A landscape with many valleys, sampled at points; each row gives a point and its height.
A ball rolls from a point to whichever of its 2 nearest points has the largest drop for the distance, and stops where none of them is lower. Distance is the straight distance between rows; heights are no part of it.
Limap height 216: [ 82 120 160  85 143 141 169  95  65 142 100 147 132 137 115 149 152 112
 142 165 121 130 142  79 112 184 160 104 126  92 116  90]
Busuk height 402: [153 112 118  94 162 155 175 116  65 106 125 128 155 123 123 136 166 143
 160 122 117 147 152  89 116 156  98 101 138  32 159  98]
rel height 580: [121 124  95 146  92 136  69 150 126 103 137 147 152 134 154 156 151 122
 119  84 128 162 129 168 143 169 176 125 148 152  73 176]
Pemu height 330: [180 114 117 119 126 135 154 140 127 125 137 119 136 125 136 127 114 157
 109 108 121 135 116 109 127  98  86 147 138 102 134 100]
deko height 711: [140 125 150 128  91 129  63 109 126 113 183 128 138  60 125 172 170 114
  97 132 135 184 109 127 142 169 139 129  62 132 127 167]
Vugo height 218: [122 149 117  91 122 155 139 111  77 114 173 135 124 149 133 164 162 120
 117 122 143 149 104  71 102 186 133 113 159  74 183 134]
buvi height 574: [199 125 158 113 176 131 181 152 170 165  86 116 106 125 114  93  55 154
 158 155 116 101 123 108 156  85  77 131 110 117 128 113]
romu height 377: [155 124 146 101 146 164 140 110  88 143 139 140 155 127 108 120 143 133
 139 134  98 142 144 122 107 142  93 100 160  88 140 103]
kezev height 342: [134 140 149 109 127 179 100 107  90 152 144 174 165 138  68 141 139  93
 121 100 123 142 142 130 102 148 101 105 180 117 143 111]
pezil height 516: [172 100  99 162 153 105 156 176 184 123  98 113 124 131 140  87  87 165
 177 134 117  75 141 140 157  71  76 140 113 119 125 114]
Gubif height 549: [139 148 108 168  84 125  50 144 160 119 167 113 127 123 147 147 124 104
 103  89 153 173 128 171 144 156 169 131 117 172  85 179]
Leten height 98: [113 126 119  94 164 168 162  96  33 127 140 136 139 184 117 149 162  96
 131 118 149 129 149  73  95 184 148 102 180  57 173  77]
Riz height 603: [113 116 141 142  80 117  88 149 204 116 136 129 132 127 137 117  58 156
 145 129 127 120 107 120 129 107 110 151 111 178 130 133]
libo height 567: [ 97 142 121 179  84 128  51 140 206 134 147 120 138 108 106 128  93 113
 134 122 115 116 128 150 134 120 135 141 113 183 111 157]
sudi height 303: [153 143 141 116 119 184  73  94  84 128 196 151 159 139  83 155 175 108
 127  93 116 166 119 146 106 157 118 110 170 108 172 121]
tefot height 434: [ 49 139 125 124 155 130 109  81  33 106 125 137 148 147 127 141 198  78
 124 145 127 137 184 147  95 198 186  94 146 108  97 120]
piv height 628: [150 125 151 147  91 129  83 132 191 104 159 117 140 147 140 107  30 146
 125 149 134 141 115 171 127  97 101 150  78 180 134  91]
sipo height 432: [165  98 156 136  65 136 105 134 184  83 152 125  98 102 171 134  72 166
 120 102 172 131  73 146 163  68 112 166  54 138 117 161]
Zirod height 480: [ 69 140 136 136 181 114 135 112 105 145  94 143 132 119 129 106 174 129
 167 125  79  97 172 161 119 144 140 126 154 133 112 157]
Podel height 153: [127  79 130 112 133 117 194 140 109 108  71 156 139 124 137  89 135 160
 148 179 115  95 129 125 133 124 121  96 108  85  82 123]
vatup height 270: [137 123 167 109  58  97  97 125 165 133 176 131  88 123 139 164 108 122
 102 148 154 156  67 112 131 133 141 130  81 160 125 139]
fud height 755: [ 92 118 106 138  97 119 100 122  99  93 109 135 139  91 144 162 159 110
  98 137 161 146 132 138 139 168 184 143  84 126  48 173]
Gerek height 593: [ 81 125  97 111 206  94 194 148  88 121  71 119 119 113 150 125 188 127
 144 136 110  95 166 139 130 114 155 140 156  75 112 122]
Vam height 420: [181 120 130 106 183 118 207 124  93 142 117 109 123 137 140 102 156 140
 130 136  99 116 139 128 118 114 103 115 137  71 131  89]
fodem height 465: [151 122 179 131 155  82 186  95 131 153 107  96  85 117 172 119 148 134
 129 162 147 102 110 124 166  70 141 169 100 107 114 150]
mena height 256: [134 128 106 128 102 165  96  96  58  79 178 124 172 130 133 141 171 129
 122  46 115 167 134 120 114 167 126  92 143  85 157 136]
Sigi height 285: [156  94 123  84 149 123 184 188 118 134  58 147  99 154 118  99  97 132
 129 152 145  92 136  45 116 149 101  90 159 117 141  86]
fitav height 538: [195  99 102 124 163  96 149 198 182 119  99 113 100 134 124 113  93 150
 191 128 114  78 148  88 143 112  63 121 121 105 152  89]
ziliv height 250: [173 122  81 127 145 125 141 196 148 132  97 148 137 133 128 123  92 146
 150  64 141 107 148 109 144  89  76 131 153 118 131 101]
nog height 463: [129 104 131 167 116 107 167 144 158 129 105 132 132 111 136  94 127 152
 144 143 110  73 137 175 160  71 128 132  93 127  77 135]
sil height 594: [ 79 128  85 166 116 137 114 157 148 109  82 157 134 122 125 105 126 128
 120  90  87  90 135 141 108 144 128 129 151 174  99 152]
Zokur height 548: [114 138 123 152 133 130 138 182 192 135  82 134 103 132  99  98  65 130
 145 138 130  73 107 113 144  87 120 149 131 197 140 146]
kobov height 651: [138 116 162 128 137 118 149 106 115 158 132 115 144 123 129  83 131 132
  97 158 122 148 137 152 149 116 114 127 110 133 101 126]
Fozu height 456: [124 162 105 134 102 141  76 122 117 103 158 113 150 113 137 128 126 120
 111  77 152 177 113 127 127 157 133 137 130 123 138 187]
pako height 553: [ 86 141 151 101 134 114 134 105 123 149 113 133 129 100 120 142 129 140
 151 164 119 133 118  62 115 156 130 134 140 110 142 158]
gib height 595: [105 129  83 101  97 160 108 189 110 104 103 187 138 154 107 147 117 112
 120  37 153 132 144 104 106 138 126 115 196 147 138 116]
dori height 210: [145 147 131 131 143 112 124 133 195 152 137 109  90 154 131 117  77 145
 125 159 116 118 102 143 110  97 107 176 148 179 150 109]
Ped height 419: [174 129  96  94  92 135 140 194 149 125 143 146 122 154 141 146  85 133
  92  73 169 151 112 125 118 104 102 128 164 158 148  85]
Fadaz height 599: [116 123 111 178 117 128  82 115 182 137 157 113 157  95 133 109  99 135
 142 124 105 124 142 177 158  97 109 160 100 142 101 162]
vuk height 317: [184 126 133  70  97 140 165 136 141 117 153 115  94 128 146 146  91 147
 102 137 168 156  81  64 115 135  94 113 127  85 186 126]
baso height 591: [168 145 180 113 140 128 153 139 189 180 119  98  97 141 101 115  35 147
 165 174 130 132 106 101 146  92 103 130 124 137 155 102]
fezi height 184: [161 158  92 157 160 130 126 166 171 132 128 103 145 153 140 108  60 138
 143  95 139 128 129 161 143  70 101 169 134 170 147 111]
Tem height 161: [152 147 126  87 167 163 162  98  84 148 172 125 115 181 116 143 164 106
 122 120 125 137 122  81  88 180 116 105 194  87 201 100]
somul height 151: [112 132 125  82 165 146 181 137  59 138  96 153 123 157  96 143 141  97
 130 148 145 115 145  60  97 169 138 101 175  81 144  76]
zur height 566: [ 84 111 145 153 162  82 136  88 150 150 118 113 109  77 166 119 197 134
 125 167  94 101 159 207 144 117 154 147  85 130  78 183]
rog height 522: [ 93 137 142 131 143  99 133 108 132 156 120 124 120  93 158 124 148 137
 149 157 133 121 127 116 141 111 151 160 125 121 123 176]
Mar height 174: [135 133 146  94  58 147  99 165 194 136 160 129 116 131  90 136  51 117
  85  98 173 161  96 125 121  90 100 131 119 154 152 101]
metu height 341: [ 94 145 146 117 131 123 108 107 111 153 130 141 121 139  99 125 150  94
 110 143 115 131 134 114 101 166 127 120 162 167 110 138]
lus height 367: [110 130 110 158 145 129  96 104  90 131 138 122 175 125 129 122 205  97
 102 110 111 147 180 206 126 142 158 124 154 119  88 141]
vozi height 359: [141 135 118 117 125 130 157 165 111 145 115 172 128 144 119 142 136 119
 111 105 111 108 124 132 122 127 128 122 169 152 117  88]
Zekin height 324: [165 158 124  95 170 136 168 140 114 168 151 139 110 158 106 159 135 112
 120 103 116 141 110 125 112 123 110 125 178 132 163  79]
Pef height 328: [107 141 142 124  80 169  70  72  68 101 189 131 159 108 111 168 167  82
  89  85 143 160 134 101  99 210 128  87 110  87 159 126]
Bodov height 488: [ 85 111 112 154 109 112 154 152 128 116  80 135 132  98 137 111 139 138
 148 115 119  91 136 130 147 114 151 129 103 121  80 149]
gasig height 637: [165 142 157 197 128 114 129  80 164 125 157  58 115 106 173 110 107 147
 127 153 128 123 119 180 163  65 130 167  51 146 132 147]
turam height 518: [141  85 179 168 146 114 169  82 180 155  92 119  83 129 148  77 108 158
 131 183 130  54 124 183 167  54 125 157  62 144  80 151]
Lilu height 251: [180 166 113 110 178 119 146 163 157 158 126 118 118 178 118 118  67 139
 153 106 133 142 123 121 124  82  83 135 151 157 179  91]
zep height 329: [ 80 116  88 107 159 124 178 142  58 103  72 168 152 163 129 134 161 135
 155  99 120 110 164 113 107 154 154  94 153  99 103  89]
koziz height 557: [ 65 110  86 148  96 119 103 138 117 104  92 160 145 127 128 118 160 108
 107  99 108 113 151 142 106 173 154 111 135 141  62 145]
nafe height 431: [172 150 113  97 139 136 125 129 113 119 181 110 129 167 127 153 139 138
 153  75 131 153 105  80 112 136 103 112 169  86 217 112]
datem height 592: [156 160 166 135  90 125  86  87 154 126 195  84 119  93 145 150 108 138
 107 148 124 183  79 114 133 136 121 141  77 148 177 140]
fesi height 275: [117 153 153 124 124 127 117 128 174 172 129 121 107 148 111 108 106 120
 111 167 114 129 118 125 101 135 116 136 173 183 139 124]
maf height 575: [119 114 138 120 191  99 191 142 130 151  70 111 103 109 141 106 170 142
 170 165  97  79 165 130 147 105 130 129 151  82 118 122]
Tila height 619: [143 139 136 173 153 126 132  95 160 144 151  85 149 108 145  84 109 151
 132 148  93 128 141 203 155  84 103 158  92 130 123 138]
Faza height 406: [155 162 106 104  93 159  80 140 123 113 188 117 135 143 116 155 119 116
  91  74 150 191  92 136 114 138 115 120 161 135 179 147]
lutif height 723: [ 68 111 114 118 132 128 123  62  80 104 107 139 169  75 143 148 195 121
 122 188 121 160 162 156 116 171 154 107  71  75  81 150]
bulu height 276: [ 63 115 133 111 125 118 148 120  68 122  96 158 164 132 111 138 165 110
 133 133 110 123 150 115 117 167 172  98 126 114  80 103]
kupa height 397: [171 178 142 123 109 156  87 152 159 128 179 120 144 165 106 130  45 134
 139 117 116 171 112 156 115 105  93 118 132 160 205  67]
Vodi height 392: [178 143 114 124 123 129 148 181 137 152 127 153 124 163 138 134  96 124
 107 109 133 124 134 148 131  91 110 127 161 192 134  70]
Sanos height 589: [ 78 112  83 108 132 195 126 113  28  58 126 162 156 165 115 183 153 111
 154 107 167 125 147  83  84 191 171  94 172  55 162  82]
ritot height 502: [ 89 158  92 113 122 153  85 104  76  94 142 137 159 114 127 169 160 103
 115  98 158 173 128 108 115 185 149 121 152 102 136 172]
lumu height 204: [119 117 164 114  96  91 122 107 132 145 136 138  90 117 143 150 140 123
 101 174 151 144  91 110 138 140 158 149 102 158  97 149]
Dag height 370: [125 101  86 108 178 128 185 178  92 129  51 173 137 162 114 113 149 139
 157 101 101  85 170 108 120 135 114  94 165 123 118  73]
zomu height 471: [143 168 107 139 151 123 113 203 188 139 104 138 114 176 108 114  51 132
 163 136 126 107 125 147 126  86 118 137 162 214 183  74]
pime height 362: [190 106 115 122 112 127 134 149 177 117 145 106 117 147 139 121  59 164
 126 118 139 142 106 134 137  70  82 154 116 127 155  75]
Zoker height 185: [156  90 102 120 153 122 179 194 131 126  77 148 124 111 113 118 105 135
 144 105 163  93 131  87 159  90  91 150 108 104 110 130]
pomal height 474: [139 108 150 139  65 122  92 118 153  99 168 115 125  66 161 140 107 151
 110 123 156 150  95 127 157 114 124 143  70 112 118 172]
Gemur height 351: [147 165 172  96 115 151 113 133 133 154 153 141 139 167  91 108  80 114
 135 126 136 164 120 113 114 136  90  85 162 151 176 103]
vub height 424: [192 168 131 100 105 137 114 155 183 109 178  90 115 157 124 149  38 148
 144 101 132 182  89 121 120  92  86 122 117 125 220  63]
tamud height 667: [125 119 186 141 175 115 171 118 172 171  99 102  85  96 135  77 107 138
 137 202  89  77 138 149 133 104 129 142 128 142 119 131]
seban height 568: [ 54 139  95 125 101 169  92  93  37  72 134 151 150 130 106 188 164  84
 139 104 153 141 152  99  87 205 179  98 144  73 126 111]
Nipuz height 523: [100 120 111 143 100 112 126 126 107 102 118 138 158 122 159 116 143 139
 127  98 108 130 140 138 123 142 124 126 115 114  85 152]
lolom height 539: [174 109 176 159 175 116 187 107 183 146  88  94  90 123 156  72  86 170
 159 187 100  66 135 172 159  55 105 137  73 109 114 129]
Lal height 537: [ 73 114 118 189 119  94 103 103 174 138 109 114 124  91 161 109 162 138
 144 146  90  96 146 170 143 122 161 143 101 162  75 183]
Saz height 269: [123 137 135  84 123 102 159 124 129 143 147 137  94 153 135 168 140 138
 124 147 153 152  81  87 116 139 154 147 134 138 137 143]
Sogag height 505: [102 131 130 168 126  92  73  73 161 147 146 114 129  98 153 139 169 127
 113 154  99 131 154 169 124 145 149 153 114 159  81 156]
paku height 318: [120 153 106 112 131 114 132 130 107 145 156 134 114 162 140 170 167 128
 120  93 128 149 107 118 117 148 175 147 167 135 124 136]
pav height 492: [158  79 176 158 137 105 167  99 146 138  91 122  86 111 160 107 129 155
 144 164 168  79 111 134 185  48 137 165  61 101  98 178]
runad height 506: [110 169 121 127 124 144  89  74  75 130 177 129 125 170 120 148 179  78
 105  91 138 155 129 128  77 196 148  98 169 135 153 144]
vekip height 536: [ 76 139 114 103 130 161 110 122  61 102 114 162 144 122 101 154 143 100
 141  99 158 142 140  84  96 165 143 118 169  95 135 127]
moto height 452: [ 53 113 137 129 137  91 156  85 108 133  81 113 119  97 155 132 186 116
 119 173 115 106 152 138 122 160 171 137 105 120  76 143]
pif height 614: [164 171 156 135 106 151  88  75 122 123 204  66 134 115 119 143 144 127
 104 119 104 183 101 124 118 156 116 111 115 131 206 127]
gek height 312: [125 162 112 151 111 141 101 159 127 109 141 138 143 134 130 135 120 127
 159  79 115 126 118 132 111 121 110 117 174 124 140 135]
Dogak height 771: [ 73 121 113 122  88 122 112 122  85  98 127 134 125 100 133 174 146  93
  94 145 180 145 120  84 115 188 187 124 105 116  86 139]
Kir height 400: [182 122 149  97 168 145 187 136 109 163 110 140 144 149 115 108 125 141
 128 138  82 119 161 134 120 116  81  91 177 101 146  64]
punu height 547: [ 93  61 146 190 128 114 171 102 169 138  71 152 104 122 124  65 135 153
 139 159 143  33 135 169 185  63 153 155  60 160  74 177]
Kis height 425: [175 109 132 109 138 100 158 190 188 144  91 146  94 178 124 109  66 159
 158 135 140  96 106 103 152  74 105 140 122 176 142  82]
poder height 652: [153 131 197 154 152 128 134  92 191 178 121  89 108 124 129  91  73 140
 133 205  92 113 131 162 141  99 118 139 101 157 107 104]
fufeg height 430: [108 106 122 101 135 136 147  98  72 100 118 135 152  98 145 146 169 151
 165 138 115 147 133  77 126 155 137 108 108  53 142 135]
rifi height 429: [147 109 171 151  89 111 129 135 162 131 141 128 123 109 136 124 105 149
 140 146 123 109  96 151 164  75 138 150  78 145  97 122]
goge height 709: [ 97 117 133 118 142 144  98  81  73 117 145 149 174 100 101 153 188  93
 108 154 112 176 165 149 109 192 134  99  85 108  81 130]
supa height 655: [162 123 178 158 132 110 118  55 136 148 161  67 130  75 149 114 151 135
  97 173 122 151 123 170 169 101 138 152  39 139 117 160]
zuz height 323: [132 124 126 105 109 150 125  74  58  97 181  95 154  97 144 159 180 136
  87 137 132 178 105  82 122 176 151 117  99  82 166 142]
vekuz height 410: [126 128 101 143 132 161  58  89  58 120 144 158 173 154 110 144 191  77
 102  78 133 167 176 190 109 174 153 104 158 121  97 142]
fide height 408: [156 132 105 152 108 123  98  82  85 113 180  82 154 105 144 149 193 110
  83  83 112 183 131 155 128 160 148 128 105  98 115 147]
gedu height 389: [188 134 163 136  95 127 121 135 186  93 146  95  78 115 156 136  49 153
 131 149 166 126  63 117 151  60 102 164  64 130 170 131]
Paf height 727: [122 138 131 154 114 119  76 117 133 135 161 125 137  59 136 160 161 118
 125 132 133 152 118 153 161 131 159 151  70 143  89 192]
begap height 562: [135 170 137 142  77 125  43 115 169 117 199  95 124 113 122 152  99 120
 114 112 143 184 102 145 128 138 128 124  99 165 162 169]
nez height 736: [ 32 101  98 127 149 133 154  88  79  93  82 147 167 110 127 126 186 120
 130 193 114 132 177 181 115 162 171  93  95  82  67 120]
ligik height 192: [154 128 131 147 111 157 105 114  89 103 165 106 171  93 130 124 173 141
 142  97 101 162 134 137 134 125 113 113 138  80 166 134]
vopi height 293: [189 108  99  84 136 124 152 176 148 132 126 140 116 135 107 146  93 144
 138  66 158 144 125  77 140 106  71 136 131  95 156  87]
vamef height 257: [136 132 133 112  80 127  91 173 167 121 156 137 125 125 121 141  74 118
  92  90 186 170  96 144 149 112 138 138 118 173 119 148]
rol height 509: [132 148 116 172 162 119 126 180 204 149 105 105 112 157 117  88  47 137
 159 156 128  73 130 147 155  65 138 167 130 201 157 106]
doz height 636: [160 139 155 145 145 134 112  78 126 153 165  89 161 134 127  89 119 135
  95 141  99 167 144 176 132 110  96 128 113 145 140 110]
nom height 411: [ 60 127  93 131 130 111 160  78  67 103 102 107 137 109 161 152 184 113
 123 157 132 130 152 100  98 166 180 128 120  78  91 126]
vami height 579: [103  82 138 175 163 100 168 137 178 149  71 133 109 141 114  53 109 140
 123 150 123  45 143 150 163  73 145 164 105 196  91 154]
lalag height 220: [ 95  91 137 122 123 138 168 120  93 107  89 162 168 100 121 114 147 136
 124 169 138 122 144 150 144 122 141 122  80  77  66 126]
Kuz height 391: [ 92  93 119 147 152 109 175 163 153 130  41 128 110 120 109  83 128 138
 140 151 107  60 128  84 136 114 127 132 135 151 111 142]
vozur height 366: [177 130 131 108 106 157 114 134 123 130 180 116 143 110 117 127 110 133
  78 124 144 176 101 129 128 127  99 126 127 122 157 120]
Nilu height 440: [164 155 102 148 124 126 100 109 116 129 189  94 145 133 143 155 171 115
  87 100 107 164 126 180 121 132 145 152 144 144 127 138]
gud height 277: [120  89 157 115  98 141 132 119 110 114 135 147 165  82 130 137 142 144
 125 148 138 148 118 118 152 123 134 129  88  92  92 141]
gubi height 696: [140 125 154 118 137 127 104  73  91 133 172 120 147  80 114 158 202 109
 100 159 105 177 133 143 140 173 147 124  68 126 106 154]
vese height 252: [130  72 116 132 146  98 192 166 132 115  58 150 116 124 133 103 133 158
 155 121 160  82 136 124 179  66 129 153  87 101  72 146]
feb height 491: [153  82 113 187 138 104 172 153 190 125  95 123 110 149 150  87  92 169
 175 127 123  48 132 173 178  32 117 145  72 137 102 137]
Mal height 224: [128 103 139 113 121 133 183 154 121 121  78 138 114 127 143  85 112 135
 113 170 130  96 118  83 112 151 110 109 142 116 105 112]
non height 508: [128 145 105 141  91 139  14 118 129 105 181 120 140 118 132 157 145  87
 102  75 146 192 143 144 123 188 148 104 122 152 118 198]
bilok height 609: [109 147 115 116 178 126 174 142  82 139 106 115 110 119 130 132 169  99
 132 132 135 106 151 112 120 122 140 140 180  89 132 120]
vikid height 393: [ 73 160 136 121 144 124 100  96  75 127 132 144 131 126 114 146 176  62
 116 155 139 130 154 118 100 202 162  97 147 152 100 139]
zoz height 302: [144 153 147  86 120 153 137 168 166 175  98 160 112 164  65 125  62 119
 121 143 136 132 111  97 111 123  95  96 173 163 168  97]
boka height 634: [129 119 170 173 138 119 121  99 216 154 124 103 104 143 138  89  54 143
 143 189 122  72 129 183 159  67 134 171  63 182 108  96]
vaf height 398: [143 128 103  98 152 141 166 172 100 146  81 186 121 179  96 125 137 116
 143 102 122  97 147 102 104 150 108  97 199 149 160  71]
dore height 556: [184  87 155 136 199 109 191 145 194 173  49 109  71 129 118  87  81 161
 166 164  98  52 140 137 162  70  97 146 104 118 114  97]
Zod height 615: [124 134 143 123  89 105 127 140 172 133 120 125  88 111 143 145  88 150
 131 138 144 111  78  81 122 101 118 151 121 139 135 144]
Tes height 443: [106 124 125 125  80 122 105 172 151 129 109 155 120 156  95 111 112 107
  94 117 148 124 117  92 101 140 123 113 174 183 130 105]
dif height 376: [150 148 121 118 127 103 151 182 144 132 133 114  93 148 128 140 111 132
 155 133 139 112 111  58 118 131  99 105 176 120 176 120]
bam height 369: [108 129 105 135 125 123 134  76  65 104 147  95 148  96 161 154 204 128
 103 132 127 164 139 133 128 167 174 138 109  77 117 145]
Zezas height 668: [ 94 133 174 124 148 124 140  89  85 148 124 124 159 110 125 100 153 115
 129 167  96 143 156 142 123 162 124  98 118 112 101 132]
riro height 334: [162 127 103  87 152 133 147 195 145 142  97 144 104 171  99 122  85 129
 143 112 148 113 128  49 109 149  68  91 184 130 184  96]
soka height 433: [141 169 154 141 116 151 103 176 178 146 136 133 128 149 104 118  36 130
 155 137 115 122 113 153 124 101 115 122 127 183 161  75]
Nif height 358: [128 146  88 100 130 135 125 129  77 124 167 146 130 183 137 164 162 124
 145  46 130 143 123 108 106 163 146 116 188 115 155 118]
Sadep height 612: [106 102 121 195 122 112 128 133 217 136  99 106 107 151 132  76  74 149
 139 151 116  66 133 182 159  66 143 167  82 203  96 132]
Nogam height 274: [143 114 130  87 106 133 148 115  94  96 172 111 130 114 157 150 126 151
 102 137 145 159  91  80 121 165 118 124 116  81 171 133]
kele height 290: [200 166 102  99 165 135 154 161 146 151 164 118 111 188  95 160  96 120
 139  79 130 161 116 108 110 105  86 127 159 129 215  75]
dizib height 531: [ 61  89 155 154 122  99 149 116 138 129  59 142 116  92 140  89 154 128
 131 189 121  64 132 119 152 137 167 123  72 156  72 175]
nam height 247: [146 123 136  95  86 147 131 195 206 139 117 148 100 138  87 127  45 142
 116 119 151 124  97  96 108 101  86 107 147 155 160  94]
lusu height 489: [ 74 129 164 134 149  97 132 113 124 156 100 129 113 103 123 113 154 116
 125 174 121 102 147 128 141 140 158 150 116 167  81 157]
rudif height 524: [118 162 116 152  91 126  42 157 171 119 170 124 143 148 122 141  83 121
 141 106 129 161 122 149 121 126 133 134 142 184 148 143]
makar height 373: [103 122 123 129  97 146  81  65  60  91 179 108 164  77 132 179 204 105
  94 124 147 184 146  94 124 213 165  97  71  81 137 132]
kupi height 504: [164 109 161 130 100 124 117  97 130 122 150 107 118  68 146 148 145 154
 108 173 144 150  85 104 164  98 134 165  93  98 143 162]
gulip height 255: [147 161 142 149 111 163  64 124 118 119 188 131 156 131 117 148 136 130
 155 100 105 150 116 143 115 121 105 116 167 117 177 125]
Pufi height 352: [195 142 149 103 105 123 145 126 157 111 163  95  87 121 159 140  87 156
 119 154 145 152  73 101 131 100 107 146  99 121 186 126]
pup height 316: [118 120  78 136 125 129 116 188 144 109 100 151 136 123 127 129 112 139
 151  71 141 114 132 120 142 106 129 152 160 125 120 155]
delol height 327: [ 94 118 114 144 152 111 154  99  86 124 120 117 169 100 143 103 202 115
 102 151 112 142 180 210 141 124 152 117 121  90  77 140]
zap height 272: [ 90 112 157  86  96 152 140 120  91 110 126 151 131 112 110 174 137 117
 136 153 140 137 113  53 109 177 156 105 137  69 131  92]
Dapa height 622: [151 124  92 173 113 141  92 123 143 105 151 115 171  99 143 121 123 154
 119  82 118 154 140 195 162 104 126 148 112 114  95 177]
luda height 278: [105 124 102 131 172 109 161 121 112 145 102 129 150 137 153  90 164 142
 109 113 114 124 166 203 134 103 135 145 142 131  79 148]
ziz height 447: [127 161 113  83  94 131 107 178 147 111 173 134 118 151 126 152  95 142
 122  73 169 169  88  94 107 139 123 103 167 143 184 162]
nedo height 457: [187 149  78 100 133 159 105 151 119 125 177 139 134 197 108 178 131 127
 135  34 157 170 112 110 112 129 114 113 198 108 226 100]
nozap height 473: [132 139 124 149 108 119  56  92 137 138 191 122 139 123 126 152 175 105
 104 133 101 167 147 161 108 172 135 124 120 161 107 140]
simun height 134: [141 120 111 124 164 114 158 140 160 153 101 136 121 138 132  99  99 155
 132 144 101 102 122 134 122 107  91 155 141 161 120 119]
vanas height 573: [194  80 131 171 177 101 178 168 215 153  60 113  83 156 118  89  49 151
 177 154 127  37 147 131 182  45  96 149  92 150 135  73]
rif height 555: [180  98 116 120 184  88 179 170 157 134  72 113  98 124 135 110 137 155
 170 166 106  74 148  88 136 112  93 126 145  80 140 101]
sek height 441: [ 88 148 114 145 176 124 110 133 114 148  97 151 136 156 114 106 168 109
 152  87  75  98 176 173 105 133 143 121 197 172 119 122]
zilu height 390: [ 91 115 136  86 112 140 131 136 102 137 106 160 125 153  95 117 131 104
  94 160 148 126 130  83  97 169 137 115 177 147 121 110]
rar height 534: [131 150 168 140 140 130 117 116 162 159 154 115 113  96 119 110  97 125
 119 193 130 126 105 146 144 112 119 157 110 160 131 172]
Gonab height 501: [123 178 143 146 128 135  87 112 132 142 171 104 118  98 126 138 137 114
 118 159 127 150 118 136 116 139 122 140 148 153 155 170]
bilod height 565: [ 80 115 100 108 110 150 122 171  88  84  74 175 152 129  98 135 129 117
 145  75 148 110 150  85 112 149 122 107 168  96 120 115]
zop height 683: [113 141 181 102 155 134 138  55  81 154 146 105 136  81 131 139 176 108
  92 186 116 169 141 124 130 173 145 121  96 100 122 128]
rorem height 551: [100 124 132 121  73 131 112 119 105 100 165 140 154 121 149 145 153 122
 117  84 119 146 128 123 104 178 141  92 115 119 102 125]
pulu height 395: [177 101 156 144 105 116 142 157 181 139 118 128 117 156 140 102  56 161
 142 143 140 108 106 138 161  65 114 155  96 164 125  86]
Zire height 472: [ 88 141 123 126 150 155 102  56  29 120 148 154 140 175 125 140 201  78
 141 105 131 125 162 128  76 186 158  86 179  96 149 124]
dodug height 584: [100 127 140 149 120 101 132 131 173 145  86 127  97 105 121 101  92 134
 135 149 138  86 108  98 142 107 128 162 104 172 112 174]
zuvan height 535: [105 166 137 132 156 133 101  50  81 143 170  97 122 126 135 150 199  90
  99 125  99 148 150 140  97 189 143 122 151 122 142 143]
paned height 394: [105 134 116 133 138 149  99 140  83 124 109 179 156 167 105 130 165 103
 157  77 122 119 160 150 111 133 137 116 196 134 117 118]
bazav height 326: [127 117 148 113  86 142 116 164 131 116 136 149 149 100 118 131 112 127
 121 120 160 141 103 120 154 121 120 132 117 139 101 138]
dival height 396: [124 159 106 106 139 121 141 141 105 130 139 137 109 174 130 145 138 125
 174  90 112 116 125  79  92 149 123 110 186 112 179 116]
mafal height 325: [ 90  66 121 145 157 111 203 155 145 119  24 152 109 107 124  68 144 152
 139 172 117  36 132 145 159  92 146 132  93 132  90 155]
budaf height 485: [147 153  99 112 101 125  89 179 180 115 161 116 114 163 132 147  72 146
 149  93 149 152  89 131 124 101 127 139 154 158 179 134]
rasup height 446: [ 63  99 107 133 138 102 176 138 108 107  35 136 123 111 120 121 149 131
 149 149 115  79 141  87 124 128 156 133 115  99  93 130]
Pake height 444: [112 150 105 151 115 147  47 119 109 125 138 169 147 166 108 135 156  85
 121  78 125 142 157 163  99 167 143 107 193 158 113 144]
lub height 470: [153 163 115 147 118 126 101 123 149 118 169 103 115 111 151 156 129 138
 113 132 123 155  88 161 133 114 142 163 125 147 129 163]
kunuf height 739: [ 72 107  90 161 124 123 129 112  92  88  93 128 158  71 152 150 184 115
 115 155 135 139 156 176 140 139 180 121  76  85  53 180]
garav height 212: [120 127 109 141 172 116 150 135 158 159 103 128 126 147 138  87 113 144
 110 122 106  96 147 196 139 103 125 161 142 187  93 140]
nug height 540: [ 99 152 105 103  84 159  96 115 104 113 184 161 120 176 120 169 137  78
  87  75 164 154 108  98  84 194 149  84 166 131 149 136]
Gapug height 442: [184 126 148 121 163 100 190 122 109 134 133  81 103 136 171 109 155 145
 124 147 116 123 117 141 146  93 125 146 120 108 135 115]

Call two points neighbours if one is among the 2 nearest of the other. Go from one point of each pair to the other, from neighbour to neighbour, staying as low as possible. Name the highest point that can't be avoided.
kupa / Nogam | vub
paned / simun | Pake
ligik / ziliv | pup
ziliv / Limap | makar
Mar / Podel | bazav
lumu / Mar | dival
